Each row is a point on a tangle of strands that fork and nearly touch. The rows are in no order.
In the rows, 128 means zero.
Two points are linked if the straight distance between their rows is under 94.5. Some points are linked to none.
K134: [ 96  67 196 109 124 151 160 118 140 132 166 120 140  69 152 173 125  76
 161 111 104]
K896: [138  64 171 136 137 136 157 141 168 128 130 167 170 136 101 154 122 127
  77 101 122]
K81: [123 181  87 150 168  98  96 139  65 126 116 149 106 173  69 104 112 161
 125 143 144]
K633: [121 114 135 141 151  87 161  85 107  86 150 107 104 154  81 184 107 131
 113 105  95]
K655: [146  98 167 105 127 145 110 169 172 138 103 130 174 119 137 149 159 166
  96 108 118]
K591: [114 120 139  88 156  83 101 118 109 125  99 115 108 143 136 194 139 200
 122 120 111]
K136: [127 166 134 141  90 157 166 116 135 119 158  85 125 112 108 107 132  69
 174 180 101]
K546: [ 99 110 136 161 163  85 136  95  72 108 180 155  98 143  94 163  78 113
 145 106 123]
K107: [148 156 116 124 117 129 140 124 146 102 121  84 135 148  86 146 131 137
 111 137 123]
K641: [ 77 128  80  64 173 157 158 125 111 147 115 147  92 150 161  94 137 106
 218 134  87]
K322: [116 174 147 143 147 108 144 127 135 119 139 137 134 148  43 182 158 136
 129 163 131]
K51: [161 242 137 217 107 120 121 102 130  90 161  70 123 123 140 140 156 135
 107 147 180]
K10: [138 187  90 159 143  99  85 143  86 130 107 127 113 165 102 111 130 189
 136 118 172]
K639: [ 94 118 139 123 141 148 179  96 114 137 154 132  87 119 135 107 112  64
 214 126 100]
K816: [126 182 116 114 136 124 107 152 132 118  91 114 151 152  70 163 167 179
 107 156 140]
K24: [142 125 116 123 116 194 199 129 161 131 117 135 124 137 121  53 120  73
 162 152 105]
K533: [125  90 126 126  90 164 143 130 146 148 147 113 131  77 175  94 102  57
 145 124 125]
K375: [111 130 115  94 108 142 115 137 140 116 122  92 144 107 110 132 145 107
 133 175  99]
K127: [147 127  84 129  95 144 140 132 125 128 108 130 138 127 125  58 113 111
 110 147 130]
K438: [132  92 177 133 118 128 154 105 141 119 153 108 148 111 119 177 121 109
 115 118 128]
K394: [115 140 129  78 135 136 108 146 144 123  98 100 142 111 120 165 164 155
 133 159 110]
K36: [119  49 135 130 142 108 145 113 112 133 140 182 119 146 142 110  89 120
 102  94 106]
K970: [142 139  93 133 122 173 200 134 141 129 121 165 119 161 122  16 112  78
 156 146 137]
K959: [132 125 111  93 122  91  99  99 116 118  92  53 113 114 172 138 115 166
 112 104  87]
K697: [151 140 100 141  92 115  71 145 129 149  95 130 137 121 176  97 112 140
 109 105 175]
K346: [140  89 113 113 118 125 149 117 132 100 128 111 146 139 101 115 106  98
  84 142  93]
K256: [129 184 119 148 127  99  86 123  87 148 126 123 112 100 159 126 121 129
 168 136 192]
K885: [138 151 131 141 112  95  85 127  98 141 150 146 141 114 110 145 125 134
 108 132 178]
K865: [144 131 133 134 129 151 160 131 134 145  78 139 104 149 174 107 118 160
 174  93 165]
K737: [123 138 129  93 112 162  82 169 143 159  95 128 141  95 177 120 158 140
 150 140 147]
K783: [135 110  59  83 108 130  70 145 128 142 104 148 127 141 185  43 123 132
  92 155  84]
K857: [103  62 177 106 159 119 116 156 137 147 124 196 134 137 123 175 157 156
 113 128 102]
K743: [130 192 172 164 146 113 142 114 113 146 131 135 101 123 118 183 149 160
 172 133 193]
K264: [102  85 141  74 162 115 133 106 120 118 116 129 104 133 123 170 121 136
 160 133  69]
K642: [127  99 166 162 135 146 145 136 127 169 140 171 127 118 143 122 116 108
 164 109 171]
K904: [106 128  79 114 140  84  42 138  70 132 134 148 128 131  97 102 118 133
 100 166 104]
K351: [ 91  32 152 103 136 129 117 129 134 140 163 153 133  96 169 165 129  99
 128 118  74]
K643: [168 170 125 185 100 103 107  81 135  85 172  77 142 111 157 162 116 121
  65  83 187]
K316: [115 206  92 160 142 120 106 150  86 140 151 134 111 131  68  84 124 103
 160 181 144]
K151: [109  64 117 109 153 110 168  94 104 120 147 155 108 150 138 100  78  95
 126 115  79]
K930: [ 95 108 166 105 130 147 132 143 149 126 159 135 154 101  76 193 159  92
 136 173 115]
K927: [150 132  75 148 112  99  73 140 100 138 113 160 146 171 115  86 110 154
  61 127 147]
K424: [161 143 160 172 109 129 135 100 138 111 160  88 144  88 167 162 111 109
  91  94 172]
K133: [129 171 112 141 120 115  84 147 115 131 121 137 147 138  76 147 153 155
 101 150 169]
K924: [143 156  87 134 144 145 175 136 116 119 123 177 121 184  87  38 130 103
 141 158 130]
K764: [120 223 131 184 136 124 123 139  99 140 144 133 116 146  69 105 156 126
 174 191 153]
K223: [132  94 147  74 134 144  74 173 165 144  85 131 131 114 162 137 163 179
 115 146  59]
K977: [125 171 131 119 111 129  98 140 122 150 114 109 132  89 150 142 152 134
 146 148 167]
K543: [115 121 157 165 160  81 171  83  99 101 191 124 118 148  69 165  99 106
 132 112 114]
K383: [138 155 156 118 145 154 162 143 168 125  86 119 133 159  91 155 171 181
 150 125 148]
K293: [120 133 146 111 144 141 167 124 122 149  92 147  96 139 143 140 135 149
 197 110 150]
K855: [102  81 124 102 150 103 184  77  99  98 142 113  92 127 135 123  82  83
 158 117  71]
K157: [130 105  83 141 126 111  97 138  93 142 121 193 123 168 134  60  98 137
  86 115 132]
K373: [108 167 112 122 171  85 119 121  86 117 118 134  96 171  75 152 124 162
 145 134 126]
K487: [168  97 161 137 101 158 122 168 181 122 142 101 201  95 130 138 129 123
  63  99 136]
K622: [101  75 141  98 160  77 141  92 100  81 135 117  97 143 114 181 100 138
 119 124  64]
K340: [ 90 115  82  63 118 158 122 138 129 148 106 113 111  99 183  88 139 119
 174 151  80]
K953: [123  92 109  94 162 135 163 131 120 146  90 188 105 167 163  78 117 139
 140 119 122]
K469: [137 105 139 140 138 143 175 125 183  92 128 118 144 176  70 166 158 154
  83  95 120]
K937: [162 136 178 179 119 176 202 146 182 126 124 135 130 143 125 108 144 138
 153  88 154]
K907: [126 182 139 169 132  86  94 103  85 146 167 141 122  97 125 165 120 127
 136 132 190]
K582: [120 120 169 162 125 126 122 101 119 144 187 122 135  69 149 163 112  76
 148 125 167]
K155: [168 217 129 193  94 142 108 127 154 117 138  95 149 138 112 136 159 146
 100 149 199]
K12: [ 96 130 164 121 153 130 148 142 148 119 146 163 135 150  42 191 175 106
 144 172 122]
K44: [151  93 154 146 109 162 185 115 156 135 123 120 120  92 180  95  92  79
 158  92 137]
K608: [109  65 142  64 139 141 115 144 148 156 102 132  99  87 203 137 141 152
 166 111  52]
K152: [115 169 121  99 152  99 105 133 120 115  92 106 116 166  98 185 154 214
 113 128 129]
K549: [145 158  71  99 117 141 116 151 131 129  70 139 139 172 113  76 144 169
 117 150 139]
K653: [144  93 127 128  98 129 140 130 151 110 122 112 147 138 123 129 116 129
  72  98 111]
K493: [124 138 113 137 100 171 193 115 147 116 147  94 129 115 119  62 116  37
 165 175  91]
K762: [132  82 160  68 144 130 107 154 162 131  78 103 128  94 176 149 149 181
 142 105  59]
K888: [125 212 154 166 138 110 131 127 118 118 151 114 129 137  62 160 169 147
 145 184 158]
K941: [134 136 171 152 145 117 152  98 123 122 134 107 112 128 162 189 127 168
 125  63 170]
K919: [ 91 117 111  56 143 158  91 155 139 150 103 129 136 116 144 138 174 138
 160 176  92]
K73: [ 75 135  96 103 148 175 169 112 116 145 153 146  95 120 149  97 133  86
 235 156 109]
K105: [136 120 127 123 118 134 170 113 164  68 125  69 128 167  71 165 134 145
  96 107 100]
K204: [ 91  61 165 102 132 106  91 124 125 128 159 146 132  95 130 194 133 109
 109 146  78]
K118: [118 139  70  78 120 123 113 123 107 128 101  89 116 108 158  69 116 108
 151 147  88]
K842: [158 191 164 157 134 158 159 144 163 130  92 117 129 142 130 153 179 184
 155 125 179]
K952: [146 186 119 136 133 122 105 135 112 129  84 122 114 141 143 130 136 182
 134 111 189]
K480: [131 126  97 134 127 112 161 101 118  91 159  97 130 140  87 118  81  91
 107 122  98]
K337: [ 98 107 126 105 109 139 104 121 126 120 166 114 156  90 105 158 154  75
 130 179 100]
K137: [147  90 109 109 123 107 116 114 123 118  88 118  93 165 178 102 103 187
  93  73  95]
K785: [132  94 148 145 127 120 152 110 115 146 134 165 112 148 145 135  92 126
 124  89 150]
K15: [122 134  96 159 126  87 103 110  74 141 166 139 113 111 129  94  83  92
 132 119 147]
K997: [135 180 112 173 102 110  82 110 104 118 177  91 144  88 124 118 101  79
 106 147 161]
K496: [161 115 194 181 118 164 196 126 173 129 145 120 130 108 157 122 113 100
 160  88 163]
K601: [139  83 163  87 151 130  93 169 164 136  93 148 150 133 133 166 163 191
  79 130  69]
K567: [160 206 107 186 105 117  84 123 120 126 161 108 149 110 114 124 126 129
  95 154 190]
K634: [120 114 160 140 124 134 108 144 121 158 152 153 140  84 162 148 128 108
 128 115 168]
K6: [123 155  62  89 122 139  78 148 114 148  76 138 126 140 160  55 133 150
 130 154 121]
K771: [171 125  83 134  95 128 100 133 144 120  98 114 140 137 162  82 105 152
  74 103 149]
K607: [ 93  96 120  95 127 146 182  95 122 107 149 102 101 106 132 111 103  53
 185 143  68]
K278: [117  82 196 135 152 142 160 148 167 138 144 175 154 127  87 186 144 125
 113 124 138]
K267: [ 91 105 142  97 161 141 165 115 123 130 110 142  98 134 126 151 130 129
 188 128 104]
K297: [118  81 162 105 106 162 134 146 154 137 148 117 154  69 163 135 125  83
 141 122 120]
K905: [138 146 118 128 111 103  49 166 114 164  99 152 157 106 153 122 143 158
  98 139 180]
K606: [155  85 113 117  97 143 108 151 151 133 106 125 157 121 160 102 124 140
  76 107 121]
K971: [100 135 170 141 124 143 143 102 123 142 194 120 121  66 153 175 129  57
 192 145 145]
K637: [138 178 118 167 108 138 146 110 126 109 142  80 111 114 117  99 115  97
 160 150 130]
K694: [142 171 156 209 130 112 170 135 155 131 163 170 140 181  47 149 175 143
 112 135 164]
K164: [145 103  65 105 101 138 118 151 138 130 104 144 139 143 171  31 104 117
  92 131 114]
K414: [144 140 168 139 140 179 193 157 190 127  84 137 132 159 101 125 163 150
 154 115 140]
K285: [116  69  75  98 118 159  94 162 146 163 134 180 151 117 188  59 143  87
 120 150  86]
K502: [150 111 103  90 116 104  90 125 132 126  82  94 119 142 167 136 131 199
  78  97  82]
K14: [149 185 126 169 132 138 147 136 142 131 101 133 110 177 111 131 150 191
 145 119 188]
K25: [113  48 174 103 141 132 164 123 139 126 147 133 127  98 157 161 109 107
 125  92  80]
K116: [108 135 124 143 149  74  97  97  61 126 178 137 119 113 112 144  85 111
 122 113 132]
K363: [132 124  94 117 117 102  49 162 101 158 112 170 137 147 130 116 136 170
  86 131 149]
K698: [131 114 152  91 126  92  63 127 117 138 110 111 124 111 143 197 148 182
  93 121 104]
K972: [144 151  84 130 126 153 146 153 136 132  94 160 140 185  77  60 153 133
 119 165 141]
K513: [112 136  83  96 114 103  91 113 104 112 108  77 122 110 147 112 113 133
 119 145  90]
K63: [155  89 158 154 131 140 195 121 171 105 160 159 157 169  72 152 139 113
  90  99 126]
K882: [163 213 117 216 118 108 107  94 114  81 174  83 106 141 118 123 122 137
  93 103 167]
K305: [ 99 104 114  55 130 139 120 134 145 142  79  89 115  94 200 129 136 134
 158 141  61]
K831: [112  80 157  96 133  86  76 125 111 146 133 141 130 100 163 187 129 146
  96 132 101]
K993: [153 132 104 190 120 103 118 115 106 126 157 171 129 171 112 105  88 117
  90  91 181]
K819: [145  98 100 126 141 126 125 138 108 155  90 190 105 164 160  70 104 150
 111 101 147]
K315: [164 122 162 158 110 164 133 170 176 130 136 148 185 123 112 131 142 128
  87 101 171]
K244: [118 122 139 160 124 106 174  78 107 103 173  92 108 129 100 137  78  84
 149 122  99]
K179: [151 165 116 169 117 103 122  89 115  83 174  67 124 134 113 143 109 116
  88  94 150]
K43: [147 106 119 118 135 134 153 125 135 135  71 122  96 156 169 105 118 187
 132  70 137]
K274: [139 169 107 144  89 119 110 114 126 112 138  75 138  90 119 100 115  87
 120 156 136]
K249: [166 120 171 158  94 148 125 131 172 111 163  86 187  58 157 157 127 101
  83 100 159]
K454: [ 90 121  97  76 127 186  85 176 139 166 118 149 147 104 171 116 172 123
 182 155 114]
K862: [121 162  90 150 132 120 105 135  85 130 143 150 111 135 111  80 104 101
 147 145 151]
K238: [142 124 184 161 134 138 135 149 147 148 142 175 169 115  94 173 151 133
 100 119 178]
K886: [102 104 100  82 158 138 176 120 115 128  96 145  96 148 160  74 116 109
 176 137  97]

A fork is a point with three links, a tip a point with one. Leave the first point through the second and follow the links. Name the first fork or tip that comes.
K882 / K51: K127
K953 / K819: K543
K256 / K907: K373
K905 / K363: K971
K274 / K997: K107
K267 / K293: K655
